The views of a scene show one set of named points, each view turned or mirrored, and shifted as a whole, with a little noise and some points left out.

Scene 1
View 1
z25: [ -1.1   6.0  -2.8 -12.9   5.7   7.2   8.3  -8.2  -3.5  15.3   6.7 -12.5
  -9.1   5.7  13.4  -6.4 -13.5  -8.5   9.6  -2.1  14.1]
z963: [  8.0   2.8  -3.2  -7.9  14.0  20.2   4.1   2.5 -37.5   7.8   8.3  -8.7
 -26.8 -16.3  10.1  -7.8 -20.2  -8.8  27.9   9.7   8.5]
z923: [  2.7   3.9  -3.7 -20.3   8.5   9.0  -0.3  -6.4  -4.0  23.0   6.8 -22.3
 -12.9 -12.2  23.1  -9.8   4.5  -6.3   3.7  -1.4   8.8]
z235: [ -0.2   2.8  -2.1  -5.0 -10.9   9.8  15.4  -2.5 -11.9  -1.3   7.5   7.5
  -2.5  18.6   1.5  -2.7 -32.9 -11.0  16.6   8.0  13.1]
z625: [  0.7   1.0 -10.1  -3.1  19.9  12.9  -2.6   6.7  -6.7  14.9   2.5  -9.1
 -16.8 -23.1   9.6  -9.3 -14.6  -6.3   6.8   2.2   4.1]
z127: [  6.5   1.8 -10.2  -2.9   1.2   1.6   9.5  -1.5 -11.8   1.1  -1.0  -0.2
 -14.1 -20.7   0.7  -7.9 -10.1   2.6  13.5   6.5  -2.9]
z750: [  5.1  -2.0  -6.9  -9.5 -11.9   2.8   2.1  -0.4   3.4   5.5  -3.1  -3.6
  -2.8 -15.1  12.7  -4.7   0.1  -4.2   2.5   7.4  -2.2]
z411: [  9.1  -1.2  -9.8  -8.9  -6.8  -1.3   1.4  -1.2  -1.5   5.3  -5.4  -8.6
 -12.0 -32.2  10.5  -8.5  10.3   4.9   4.3   4.9 -10.3]
z430: [  4.9   7.9   5.6 -22.2 -33.5   1.9  23.2 -17.8 -11.5  -6.2   8.3  -1.9
   1.8  26.3  11.9   2.0  -8.5  -5.8  14.3   7.8  15.8]
z198: [  2.6  -6.0  -6.3  -5.7  -7.4  18.3  -2.1  10.0  -4.1   3.8   1.4  -1.3
  -0.8 -11.2  11.5  -1.0 -16.0 -13.2   7.0  13.0   4.1]
z830: [  4.1   2.6  -7.3 -10.1  -6.0   1.4   9.4  -6.4  -1.0   6.9   0.7  -5.8
  -5.9  -6.8   8.4  -6.1  -6.2  -1.2   7.2   2.8   2.0]
z22: [ 10.3   2.7  -2.5 -11.4   2.6  11.2   5.6  -1.4 -27.0   4.3   4.4 -10.1
 -21.3 -17.3  11.9  -7.5  -7.1  -3.5  20.5   8.6   4.6]
z630: [ -0.6  11.2   1.2 -23.0 -19.7 -13.4  26.7 -26.0   7.8   5.8   7.3  -7.6
   3.7  27.6  10.7  -6.5  -3.8   0.1   3.7  -4.9  14.9]
z546: [ 12.2  10.6  -7.5 -12.5  -4.2 -18.2  21.9 -21.6 -14.2   1.6  -0.2  -8.1
 -20.7 -15.7   0.2 -13.1   5.8  13.4  16.0  -3.4  -5.5]
z228: [  1.9   0.1  -4.5 -19.5  -1.7   6.8  -3.2  -4.5  10.9  20.2   1.7 -20.1
  -3.1 -14.2  24.8  -6.7  12.9  -6.0  -5.5   0.8   3.7]
z728: [ 10.9   1.2  -3.8 -19.1 -22.6  -5.8  10.1  -9.0   0.3   2.7  -3.7  -9.2
  -4.9 -15.7  15.8  -4.7  15.4   3.9   3.5   5.4  -5.6]
z661: [  0.0   3.3 -10.1  -2.1  -4.4  -6.5  13.2  -7.4   7.4   4.4  -0.7   3.9
  -1.3  -2.9  -3.1  -8.2 -17.1   0.5   2.9  -0.4   1.0]
z715: [ -4.5   2.5   3.6 -23.8 -10.7  13.3   2.7  -6.4   9.6  19.4   7.6 -17.0
   6.2  15.0  29.2  -1.7  -0.8 -15.1  -2.4   2.1  19.5]
View 2
z25: [ 20.6  -0.8  13.3   3.4   4.8   7.0  -0.9 -19.6  -4.8   6.5  10.1  -6.5
  -9.3  -0.5  10.8   6.8  -1.7   5.3   9.4 -28.4  -0.9]
z661: [  3.6 -12.2   4.1   8.6   9.5   3.9   3.2  -5.4 -12.7  -9.4   7.3   1.0
 -10.4  -9.5   3.0   2.3   3.1   7.4  10.1 -17.2   8.8]
z963: [ 21.4  10.7  24.4  14.0  13.8   5.9  -7.1 -41.5   5.8   3.5  18.9  -2.5
  -2.0   1.6   5.5  23.2  18.3  -5.3   0.7 -61.0  -6.4]
z625: [  2.6   6.9  17.6   9.7  14.9   4.0 -13.6 -33.6  -5.7   6.2  22.7 -14.5
  -1.7 -16.7  -0.3   6.4   8.3  -7.9   1.2 -36.4  -5.5]
z411: [ -4.1   2.6   1.4   7.8   2.4  30.4 -15.1 -27.5 -16.6 -15.6  19.1   5.5
  -9.5 -22.1  -7.3   0.6   9.6  -6.2  -1.5 -38.9   4.1]
z228: [  6.4   4.3  -0.9  -5.3  -2.3  34.6 -16.4 -22.2 -14.5   8.2  15.5  -8.9
 -10.6 -12.5   3.8  -7.3 -10.1   0.2  -0.8 -22.0  -1.2]
z728: [  6.0  -1.8  -5.1   2.3  -3.9  38.3  -8.6 -17.5 -18.3 -14.6  10.8  12.3
 -14.8 -12.2  -0.9  -3.5   4.0   3.7   1.2 -32.5   9.1]
z198: [  1.6   0.9   3.7   4.6  24.1  16.8  -4.8 -20.3  -5.1  -0.1   9.9  -8.8
  -0.3  -3.4   3.1  14.8  15.1   8.7  -9.1 -32.7  -0.4]
z630: [ 27.2 -14.6   0.3  -0.3  -7.8  11.2  11.5   1.1 -12.4  -9.2  -0.1  13.7
 -19.5   7.5  13.6  -1.8  -9.0  15.3  21.0 -16.8  13.4]
z22: [ 17.3   7.7  15.3   9.6   5.6  18.3  -7.3 -34.2  -2.8  -3.3  15.9   3.6
  -6.5  -2.1   2.0  15.0  13.4  -3.1  -1.1 -55.3  -0.4]
z127: [  2.6   0.4  13.0  13.6  10.0   9.6  -6.7 -25.5  -9.1 -14.6  16.8   6.5
  -6.5 -13.8  -3.3  11.5  14.4  -3.3   5.0 -43.8   3.7]
z750: [  1.3  -2.3  -0.6   4.8  10.1  25.2  -7.0 -17.4 -12.1  -7.7  11.2   0.3
  -6.4  -9.9   0.4   3.8   7.6   5.2  -3.3 -30.5   4.8]
z923: [ 13.4   3.3   5.6  -2.9  -1.6  21.6 -13.4 -24.3 -11.1  10.7  16.7 -10.2
 -10.7  -9.0   6.6  -5.4  -7.9  -1.7   3.9 -23.7  -3.1]
z235: [ 17.7  -8.1   9.6  10.5  21.2  -2.3  13.0  -8.9   0.8  -6.2   2.0   2.1
  -7.2  10.6  10.7  22.1  15.1  16.7   6.0 -34.3   6.0]
z830: [  7.6  -4.3   5.8   6.8   6.7  14.3  -4.9 -18.2 -10.5  -8.2  13.5   3.1
 -10.6  -8.0   1.1   3.3   5.7   3.8   4.9 -31.4   4.8]
z546: [ 14.4  -4.0  13.5  14.9 -11.8  15.7  -5.1 -24.3 -14.8 -24.7  16.1  23.5
 -20.2 -14.8  -1.9   0.3   5.8  -8.5  18.5 -46.1   9.9]
View 3
z715: [ -9.7  15.5   6.9 -12.2  -7.2   2.7  -0.3   6.7   4.3  23.5   8.3   9.9
   6.4  -2.4  13.8  -6.8  -5.0  -7.7  -0.3   5.4  17.7]
z728: [ 13.7  25.2   4.1  -8.4  25.8  -1.1   9.9   9.7 -12.8  -2.3   6.1   5.3
   5.4  -0.4  -4.9 -14.0   2.2 -10.3 -15.0  -2.9   2.2]
z630: [ -9.1  33.3  16.6  16.6   4.3  -3.1  15.0  -4.5  -2.9  23.7  14.5   8.6
  10.1   3.3   9.6 -22.7   7.5 -22.6   0.3  10.0   2.5]
z430: [-20.0  23.6  10.2  20.2   7.7 -14.2   9.3  -0.7  -0.2  15.2  -4.7   5.5
   3.5  -5.5  14.4 -32.5   7.5 -24.6 -11.6  -4.3   4.0]
z22: [  8.6  21.8 -17.6  12.1   1.7  -8.7  -2.0   0.6 -12.3  -4.7 -15.0  -4.0
  -6.9   2.2  -7.7  -4.2 -10.9   4.7 -14.0 -20.5  -0.6]
z235: [-17.7  25.1 -14.4  25.6  -2.3  -5.3   4.5  -0.2  -3.8  23.5 -14.8  12.6
  -6.3  -6.4   8.1 -11.3  10.6 -12.8   0.8 -14.2  -6.4]
z411: [ 23.9  24.5 -12.6  -9.2  25.5   3.6   7.3  11.6 -17.2  -6.9   0.4   5.9
  -0.1   0.9 -14.4  -1.2   0.6   0.2 -11.3 -10.8  -2.2]
z923: [ 12.5  18.9  -4.9  -7.5  -6.1   4.4  -1.7   2.5  -9.2   6.0   7.2  -0.1
   2.8   7.3  -3.9   3.1 -14.9   7.5  -4.2  -4.1  10.9]
z830: [  6.1  26.9  -7.9   5.0   9.3   1.7   6.0   5.2 -10.1   9.1  -0.8   8.3
   0.0  -0.7  -4.9  -4.8   2.9  -5.0  -5.3  -7.5  -3.1]
z25: [ -2.4  26.4 -10.7  13.1  -9.5   3.2   3.2  -1.1  -5.6  21.7  -0.9   8.4
  -2.6   2.5   0.2   1.1   0.8  -0.4   5.3  -6.6  -1.7]
z625: [ 14.5  23.2 -25.4   0.2  -4.4   8.3  -2.4   5.4 -12.1   9.7  -6.5   5.9
  -7.0   2.2 -12.5  16.0  -6.5  11.5   2.5 -14.0  -3.4]
z546: [ 18.5  37.9  -2.3  20.0  18.1  -7.1  14.3  -7.2 -20.0  -7.6   8.0  -3.1
   3.1  13.5 -18.0 -12.3   0.2  -6.6 -12.8  -5.3 -10.3]
z661: [  1.5  32.1  -5.3   9.3  10.5   7.0  10.4   3.9 -10.3  22.0   5.7  16.8
   1.7  -1.8  -1.3  -4.6  14.4 -12.7   5.3   0.7  -8.7]
z228: [ 14.6  18.0   0.2 -21.5   6.4  10.5   1.6  11.3  -7.6   8.0  12.5   6.2
   5.2   0.8  -3.5   2.2  -6.8   2.6  -3.9   1.7  11.3]
z127: [ 13.6  29.8 -21.1  12.5  13.0   0.6   5.8   5.0 -15.7   1.4  -9.1   5.1
  -5.5   2.5 -12.2  -1.0   3.6  -0.2  -5.1 -16.1 -12.5]
z198: [ -1.2  15.5 -19.5  -3.7   4.2   3.6  -0.9  14.7  -6.6  12.5 -17.6  13.8
  -6.7 -11.2   2.1   0.1   5.1  -2.0  -2.8 -18.6  -1.3]
z750: [  9.9  22.6  -6.6  -8.9  26.5   4.1   8.9  13.5 -10.0   5.5   0.2  14.3
   0.6  -6.4  -4.5  -7.3   9.4  -9.0  -8.5  -8.1  -3.6]
View 4
z228: [  3.3  18.0   5.8  12.8  -7.9  -2.6  14.9   0.4  -9.7   4.3   1.6   7.6
   7.9 -11.4  15.3  -8.5  12.4   0.9 -18.1  -0.4 -21.8]
z728: [  3.4  10.4   0.2  13.7   6.4  -2.0  18.8  -0.7 -11.1  -0.6 -15.2   7.2
   7.2  -7.4  17.3   1.0  15.8   0.1 -11.1  13.0  -8.9]
z923: [  6.7  18.5  -0.1   7.9 -17.2 -20.6   9.8   4.3 -12.9   8.2   3.6   3.0
  -4.3 -14.1   8.4 -14.6   4.0   4.7 -13.8   0.0 -18.3]
z963: [ 12.1  -0.8 -16.6   5.0 -18.9 -43.9   7.6   7.8 -32.7   8.8  -2.3 -10.8
 -25.5 -12.5  -2.3  -7.2  -5.7   9.8   6.6   9.6   9.1]
z546: [  7.4   1.3   0.6   1.1  19.1 -26.2  17.4   7.9  -1.2   2.5 -31.5  15.1
  -3.9 -21.0  -1.7   1.0   4.4   3.2  -7.5   6.3   6.7]
z235: [-12.0 -29.7  -1.9   7.1  -7.2 -20.0  15.4  10.1 -27.6   9.5   3.6   9.0
 -10.4 -14.9   0.2  12.0   3.1   3.5  11.3 -11.8  10.8]
z25: [ -1.2  -2.3   2.4   5.6 -14.3 -22.0  10.5   6.8 -15.1   9.9   5.6  10.3
  -7.9 -18.4   1.6  -4.6   2.9   5.2  -4.5 -11.3  -7.6]
z625: [  3.7  12.2  -1.8   3.1 -12.9 -19.7  17.4  12.5 -30.9  20.2  -3.4 -12.0
 -15.3 -10.8   8.6 -15.0 -10.2  11.7   3.4  -4.5 -12.4]
z715: [ -8.4  -3.3   6.3  14.7 -23.8  -5.9   8.5   0.6 -12.6   1.7  22.8  16.4
   4.1 -15.2  11.4  -0.1  15.8  -0.2 -11.3 -12.8 -19.8]
z630: [-11.4 -16.7  10.6   7.9   3.3 -10.2  14.9   3.7   4.8  -1.1  -1.6  34.0
   7.6 -25.4   0.9   9.3  14.3  -1.3 -12.0 -16.7  -3.7]
z411: [  7.5  19.6  -3.2  10.0   6.7  -6.3  21.8   6.1 -20.4   8.5 -22.1  -7.9
   0.2  -4.3  17.0  -7.9   3.6   6.4  -4.3  13.6  -8.6]
z430: [ -9.6 -29.1  -2.4  13.8  -1.3 -16.1  11.8  -1.3  -9.1  -8.5   3.0  24.4
   4.3 -17.1   2.0  19.5  23.8  -3.9  -4.5  -2.7  11.0]
View 5
z923: [  1.5  -2.8   6.2  -8.5   3.1 -17.0 -21.4 -35.9  -1.6  -2.0  -4.4  -9.5
  14.4 -22.4  -8.1 -18.3   8.0  10.0  -5.9 -18.5  10.5]
z728: [ -4.3   5.3  12.1   5.4   2.8 -13.9  -4.8  -3.5  14.2   1.0  -7.2   9.9
   9.1 -17.6   0.3  -7.1   7.2  -1.6  -2.3  -8.2  11.5]
z715: [-10.6  10.0 -12.7  -9.7 -14.2 -11.0  -0.9 -24.6   2.3  -7.5  -8.5 -11.4
  13.2 -20.2 -19.0 -31.3   1.9   7.7   4.8 -27.2   2.7]
z546: [  0.5  -7.2  24.4  -7.1  15.7  -9.0 -13.5   4.8  -2.0  -1.0  -3.1   2.9
  17.9 -22.5  -7.2   6.1  17.8  -3.5 -23.3  -2.5  23.1]
z625: [  2.8  -8.0  10.4 -20.1  14.5 -29.0 -29.0 -26.4  -9.5   4.7  -1.8  -8.3
   3.3 -10.4 -14.1  -1.8   9.2  30.2  -2.1 -18.0   9.5]
z963: [ 21.4  -8.6  16.4 -37.3   7.6 -29.5 -27.1 -14.3 -14.4   3.6  14.1  -6.7
   0.9  -4.3 -10.2 -21.4  13.9  23.2 -18.1 -17.7  29.4]
z630: [-20.8   9.1  -3.7 -10.8  -7.2   4.9  11.5   7.9  -3.3 -12.5 -10.4  -8.9
  22.6 -26.0 -28.5 -15.5   7.2  -4.9 -10.2 -17.6  12.9]
z22: [ 14.6  -5.1  15.9 -22.9   6.9 -24.0 -20.9 -11.3  -4.9   2.4   6.5  -0.8
   4.0  -9.1  -4.7 -16.6  12.8  12.9 -14.2 -14.9  23.3]
z750: [ -5.9   3.7   6.6  -5.3   5.1 -23.0  -9.1  -7.1   6.6   3.2  -6.6   3.3
   3.6  -8.1  -7.3  -7.5   6.5  13.4   3.0 -13.8   8.6]
z25: [ -4.5  -0.9  -0.5 -21.2  -0.5 -13.8 -10.9 -16.0  -9.8  -5.7  -2.4 -13.4
  12.6 -17.1 -23.0 -17.6   8.1  14.8  -7.3 -22.4  11.8]
z661: [-19.1   3.2  -0.4 -13.1   5.2 -13.3  -2.7   4.7  -4.3  -3.8 -10.6  -4.0
   8.9 -14.1 -27.9   1.2   7.5  16.6   1.2 -16.0   6.3]
z127: [  1.4  -4.5  15.7 -18.0  13.6 -24.2 -17.6   0.1  -3.4   3.8   0.1   3.2
   3.0  -6.5 -10.2   1.2  12.3  18.4  -9.2  -9.0  17.9]
z411: [  1.7  -1.9  17.9   0.8  15.2 -24.5 -20.1 -11.0  10.4   7.6  -6.9   7.8
   4.7 -12.7   1.3   4.3   9.1  10.7  -1.8  -7.1  10.9]
z830: [ -4.3   1.7   7.7 -12.2   4.6 -17.5 -10.0  -5.0  -0.3   0.4  -4.0  -0.9
   7.9 -12.3 -14.1  -4.8   9.3  12.7  -5.2 -15.0  13.2]
z198: [ -0.7   4.9   1.9 -18.8   2.3 -31.3 -13.2  -8.4   0.5   5.2  -0.8   1.6
  -5.4   0.3 -13.5 -15.5   3.2  26.9   5.8 -22.4  11.3]
z228: [ -6.3   1.5   2.9   3.0   0.9 -19.3 -15.1 -33.6   8.0  -0.7 -10.1  -5.1
  13.0 -20.0  -3.9 -13.7   4.5   8.8   5.0 -17.8   2.5]
z430: [ -7.0  12.1  -3.5 -23.9 -10.1  -8.4  10.1  18.9  -1.5  -6.1  -0.1  -0.1
   8.2  -8.4 -23.0 -23.4   5.4   1.5  -9.7 -20.2  21.0]

Which points are out of place in each view (at most two, in the order of its rows)? Write - if all are in place.
view 1: z661
view 2: z923
view 3: z25, z750
view 4: z228, z546
view 5: z430

Scene 2
View 1
z996: [-17.7   0.5   9.7  -1.4  10.0  -0.7   2.0   0.2  14.9  -7.7  10.3   6.3
   8.5 -12.2   2.0   4.7  -3.0  -3.8  -0.1   1.6  -7.1]
z213: [ -8.4  -5.4   6.9  -4.5   3.7  18.3   8.0   5.4   9.0 -20.3 -12.4  -1.7
  25.5  -4.5  -2.0  -8.6  40.2   8.4 -11.0  -3.9  11.8]
z600: [ -6.2   2.3  -4.3  -5.8   2.8  -4.2  13.3   5.0   9.5  -3.2   2.0   3.6
  19.2 -13.8  -7.1  -8.5   5.4   1.4   6.1  -2.1  -7.9]
z332: [ -7.3  10.6  -5.6  -1.6   3.3   0.5  10.7   8.8   6.9  -7.7  -4.7  16.2
  15.3 -17.8 -11.8 -10.6  -3.5  -0.2   0.6 -15.7 -15.3]
z345: [-14.2   6.4   9.4   2.8  10.6   2.6   1.8   2.3  15.0 -13.1   5.1  12.8
   7.2 -10.9   0.8   4.4  -3.3  -2.6  -2.7  -7.6  -9.7]
z50: [-16.8  -4.5  11.1  -4.0   8.5  -1.6   3.1  -0.4  14.1  -9.6   8.7   3.8
  10.0  -7.8   1.6   7.7   2.4  -3.1  -0.2   5.3  -0.5]
z816: [ -9.9   6.5   7.5   0.0  10.5   2.6   2.5   2.6  14.2 -13.8   3.3  12.2
   7.2 -10.3  -2.3   4.2  -2.2  -2.9  -1.6  -8.4  -9.3]
z964: [ -7.4  -3.7   9.3  -3.6   6.8   4.3   4.6  -1.5  17.4 -13.3   4.6  -4.0
  16.5  -4.1   4.1   3.8  21.8   3.5  -0.4   5.4   2.6]
z470: [-10.2   3.6 -10.2  -4.5   1.0  -6.4  19.7   6.3  10.8   5.4   5.0  -2.0
  26.8 -25.2  -4.4 -20.1   5.4   3.9   8.7  -0.4 -13.6]
z445: [-25.0  -3.7  18.2  -2.5  11.9  -1.6  -4.1   1.1   8.8 -15.5   6.4  15.7
   1.4  -3.8  -2.4  16.4 -11.4 -10.1  -6.9   1.3   1.7]
z318: [-22.0  -0.7  -1.3  -8.2   3.3  -8.6   9.1   9.2  -0.8  -3.3  -1.3  19.8
  10.7 -14.0 -16.1  -1.7 -20.8 -10.1  -0.4  -3.3  -4.7]
z450: [  3.8  12.1   1.7   3.4   9.2   1.7   6.2  -0.4  22.9 -10.8   8.3   2.4
  10.3 -12.8   3.9  -0.1   8.8   4.8   8.0  -8.2 -18.1]
z190: [-16.7   2.9   8.5   0.7  10.3   1.4   2.8   1.1  14.6 -10.2   6.3   7.3
  10.4 -12.0   2.1   2.0   0.2  -1.9  -1.6  -2.9  -8.8]
z539: [-14.8   6.0   7.2  -0.4   8.8   7.1   1.4   8.6   5.2 -19.3  -9.7  25.3
   6.1  -7.7 -10.6   1.8  -6.1  -5.6 -10.3 -17.7  -5.9]
z406: [ -9.1  -1.6   5.5  -4.2   5.7   9.7   7.2   3.3  12.0 -14.6  -3.7   2.0
  19.1  -7.1  -2.6  -4.5  23.4   4.2  -4.2  -4.4   2.1]
View 2
z445: [ -0.5   8.3   9.5 -10.5  19.5 -21.7 -28.9  15.1  10.5   4.3   9.0  -3.5
   1.6  10.7 -16.0   3.1  -1.8   2.5  -2.7  -0.5   4.4]
z332: [ 11.4   1.4   3.5  12.0   5.8   0.2 -16.1 -17.4 -20.0   1.8  14.5 -14.2
  -3.6  -9.2  -9.5  -1.5   1.1 -12.4   6.2  14.1  10.0]
z600: [  3.5   3.3  14.4   7.4   6.7  -0.4 -15.7 -11.2  -9.1  -9.8   1.7 -12.7
  -0.4  -8.9  -9.1   2.4   1.7 -13.0   8.5  -0.9   1.1]
z996: [ -0.3   6.5  14.5  -3.4  14.5 -11.1 -15.1   4.7   5.6   1.6  -1.2  -6.9
   5.8   3.6  -8.9   3.4  -2.2  -3.5   3.6  -1.0   4.8]
z470: [ 10.3   4.5  14.5  13.7   2.1   4.6  -5.9 -21.4 -12.1  -7.6  -7.4  -7.2
   0.5  -9.1  -2.1  -1.7   1.7 -17.1  11.8  -3.9  -0.4]
z406: [ -9.1 -12.0  13.7  -8.6   6.7   4.6 -15.5  -0.5  -1.7  -8.3  10.4  -6.5
 -11.3  -8.3  -8.7   3.6  -4.3 -12.7   7.4  -6.2  -0.1]
z964: [-10.4  -3.8  20.8  -9.9  11.7  -1.2 -15.4   6.2   8.1  -8.3  -0.4  -7.2
  -2.6  -2.6  -7.7   6.1  -3.4  -8.1   7.1  -9.8   0.2]
z190: [  0.3   2.2  12.5  -5.6  13.8  -7.3 -13.3   2.3   3.4   4.4   1.1  -7.5
   3.9   0.5  -7.7   2.6  -3.3  -4.7   4.1   0.8   7.5]
z318: [ 16.1  16.2   3.1   9.3  10.1 -20.7 -29.8  -7.3  -8.9   0.5  11.3  -6.9
   0.1   4.9 -15.1  -1.9   5.9  -3.5   0.7   6.0   1.2]
z50: [ -3.8   4.0  17.3  -6.9  13.1  -9.6 -18.5   6.0   8.7  -2.9  -1.1  -5.9
   3.6   3.1  -9.1   5.0  -2.4  -4.2   3.0  -7.2   0.7]
z816: [ -2.3   2.6  10.0  -3.7  15.5  -7.1 -16.4   4.7  -1.6   3.1   7.9 -13.9
   2.9  -2.4 -11.5   5.8  -4.7  -4.0   3.7   6.0  10.7]
z539: [  1.9  -1.6   1.4  -5.7  13.4 -12.6 -26.0   5.1  -6.3   8.2  25.0 -11.5
  -7.3  -0.6 -17.6   0.4  -2.8  -1.8  -0.4  15.3  13.5]
z213: [-16.3 -25.7  15.5 -15.7   2.2  12.1 -16.4  -0.9  -1.0 -13.3  19.0  -2.4
 -23.8 -13.7  -9.7   3.8  -5.7 -18.7  10.4 -11.9  -3.9]
View 3
z964: [ -0.3 -10.2  -8.2  -2.9  11.2   6.8   8.0   3.0  11.4   6.1 -24.9 -14.6
  -2.2 -10.2  -7.8   2.0  12.5  -0.8  -9.3  -1.0  -9.7]
z470: [ -7.1 -28.2   4.3   5.7   9.9  15.7   8.4 -18.6  -3.3  -4.4  -7.5 -19.5
  11.3  -2.4  12.7   8.9   9.8  -2.6  11.1  -0.6   0.8]
z450: [  5.9 -20.1  -0.3  -0.1   7.2  -1.1   3.9 -12.6  10.1   0.2  -7.6 -12.5
  -4.2  -3.4  -0.5  -3.2   9.2  -7.3  10.1   2.5  -6.1]
z539: [  2.3  -8.0 -14.3  -2.3   3.1  -8.3  -7.2  -1.6   9.3  -1.6 -24.2   2.8
  -0.6  -7.9  17.8   2.5  34.8  19.8   4.3 -12.3 -13.0]
z318: [  0.4  -9.7 -14.8   1.4   9.3   5.3  -9.7  -3.0 -14.4  -8.3 -25.2 -15.1
  13.3  -6.9  28.1   8.2  26.7   9.6   4.8 -14.1  -7.6]
z445: [  6.8   5.4 -22.4  -4.4   8.3  -5.1  -8.9   5.6  -2.7   1.0 -38.4 -12.4
   2.1 -14.9   8.3   4.3  25.2   4.1 -10.7  -8.5 -11.2]
z345: [  6.5  -6.7 -11.9  -2.3   4.0  -8.2  -4.9  -7.1   5.3   0.8 -24.9  -4.9
  -0.5 -10.4   6.5   1.0  22.6   1.9   0.8  -4.2  -6.1]
z816: [  8.7  -6.0 -12.3  -2.7   3.3 -11.1  -7.6  -7.1   3.6  -1.9 -21.6  -4.5
  -1.0  -7.8  10.7   0.0  25.1   3.8   4.9  -5.3  -6.4]
z213: [-15.0 -22.6   0.3  -1.1  11.0  17.0  22.5   3.0  32.6  11.0 -20.0  -3.0
  -5.4  -7.9 -11.8   8.3  19.2  20.8  -8.2  -3.7 -20.6]
View 4
z816: [ -1.2 -12.1 -11.9 -11.9  -1.2   8.2   8.9   1.5  11.2   1.8  -7.6  -9.6
  -4.5   2.5  -5.2  -6.1 -14.0   0.1  -0.9   8.5 -11.6]
z996: [ -0.9 -14.2 -13.7  -6.3   1.7   9.9   4.4  -6.0  10.4   2.6   1.8 -11.0
   2.3   2.7   1.2  -5.2 -12.2   6.3  -7.1  10.2 -12.0]
z345: [ -1.8 -10.8 -13.5  -9.2   0.8   6.7   8.5  -0.3  13.5   2.3  -7.3 -10.2
  -4.9   3.5  -3.1  -6.0 -16.2   1.4  -3.2   9.1 -15.0]
z600: [-14.2 -17.6  -9.2 -17.5   0.0   8.5   7.4  -0.6  -2.1   5.7   4.4  -4.5
   3.2   0.0  -7.4  -6.2  -2.4  -1.4   2.5  11.0   6.3]
z964: [  3.5 -22.7 -14.0 -10.3  -5.4  23.5  11.9  -0.7   2.7  -3.2   1.3 -10.5
   5.5   6.9   2.6   0.2  -8.9  -1.2  -1.8  20.4  -6.8]
z406: [ -5.6 -22.2 -15.1 -23.2 -10.4  18.8  16.6   5.9  -0.9   0.1  -3.1  -5.8
   4.8   9.0   0.0   1.5  -9.8  -9.1   4.2  24.0  -1.7]
z332: [-21.3  -8.1  -8.9 -23.5   0.0  -4.3   9.1   2.9   2.9   9.6  -6.0  -2.7
  -5.1  -1.3  -9.9  -9.3 -11.0  -3.3   6.3   4.1  -1.8]
z470: [-28.0 -11.1 -12.5 -17.5   4.5   5.1   7.8  -2.4 -11.5   5.9  14.0  -2.5
   7.7  -0.6  -2.2  -6.3   1.2   0.6  -0.1   9.6  11.6]
z213: [ -4.4 -27.2 -18.5 -34.0 -19.7  26.2  24.9  12.8  -4.9  -0.8  -5.7  -6.0
   7.7  13.5   3.7   8.8 -10.4 -16.5   8.8  35.8  -0.5]
z445: [  7.5 -20.2 -11.0 -14.6  -7.0   3.9  -1.9 -11.5  27.5  12.9  -6.1 -11.8
   0.9  -0.5   3.8  -5.7 -20.5  11.0  -7.8   8.7 -21.8]
z50: [  3.0 -21.1 -13.2  -8.2  -2.7  16.3   5.3  -5.8   9.2   3.2   2.7 -11.8
   5.8   3.8   2.9  -3.1 -10.3   6.7  -5.5  15.9  -9.4]
z190: [ -8.8  -7.6 -16.9 -12.3   0.7   5.8   6.7  -1.9   7.8   4.0  -1.8  -9.6
  -0.1   4.2   2.5  -5.4 -15.2   2.7  -5.1   9.3 -14.7]
z450: [-10.3  -9.0 -12.6  -3.7   8.8  15.6  13.9   6.9  -6.9  -7.7   0.8  -6.6
  -2.0   4.9  -9.6  -6.2  -3.0  -4.9   2.1   8.2   1.3]
z539: [ -3.9 -13.2 -10.8 -26.5  -8.4  -2.5   7.1   3.2  19.4  10.9 -17.5  -5.4
  -8.4   1.1  -6.3  -6.3 -22.3  -3.1   2.9   8.6 -16.5]

Which points are out of place in each view (at most two, in the order of its rows)? Write - if all are in place.
view 1: z964, z450
view 2: z332
view 3: z816
view 4: z445, z190
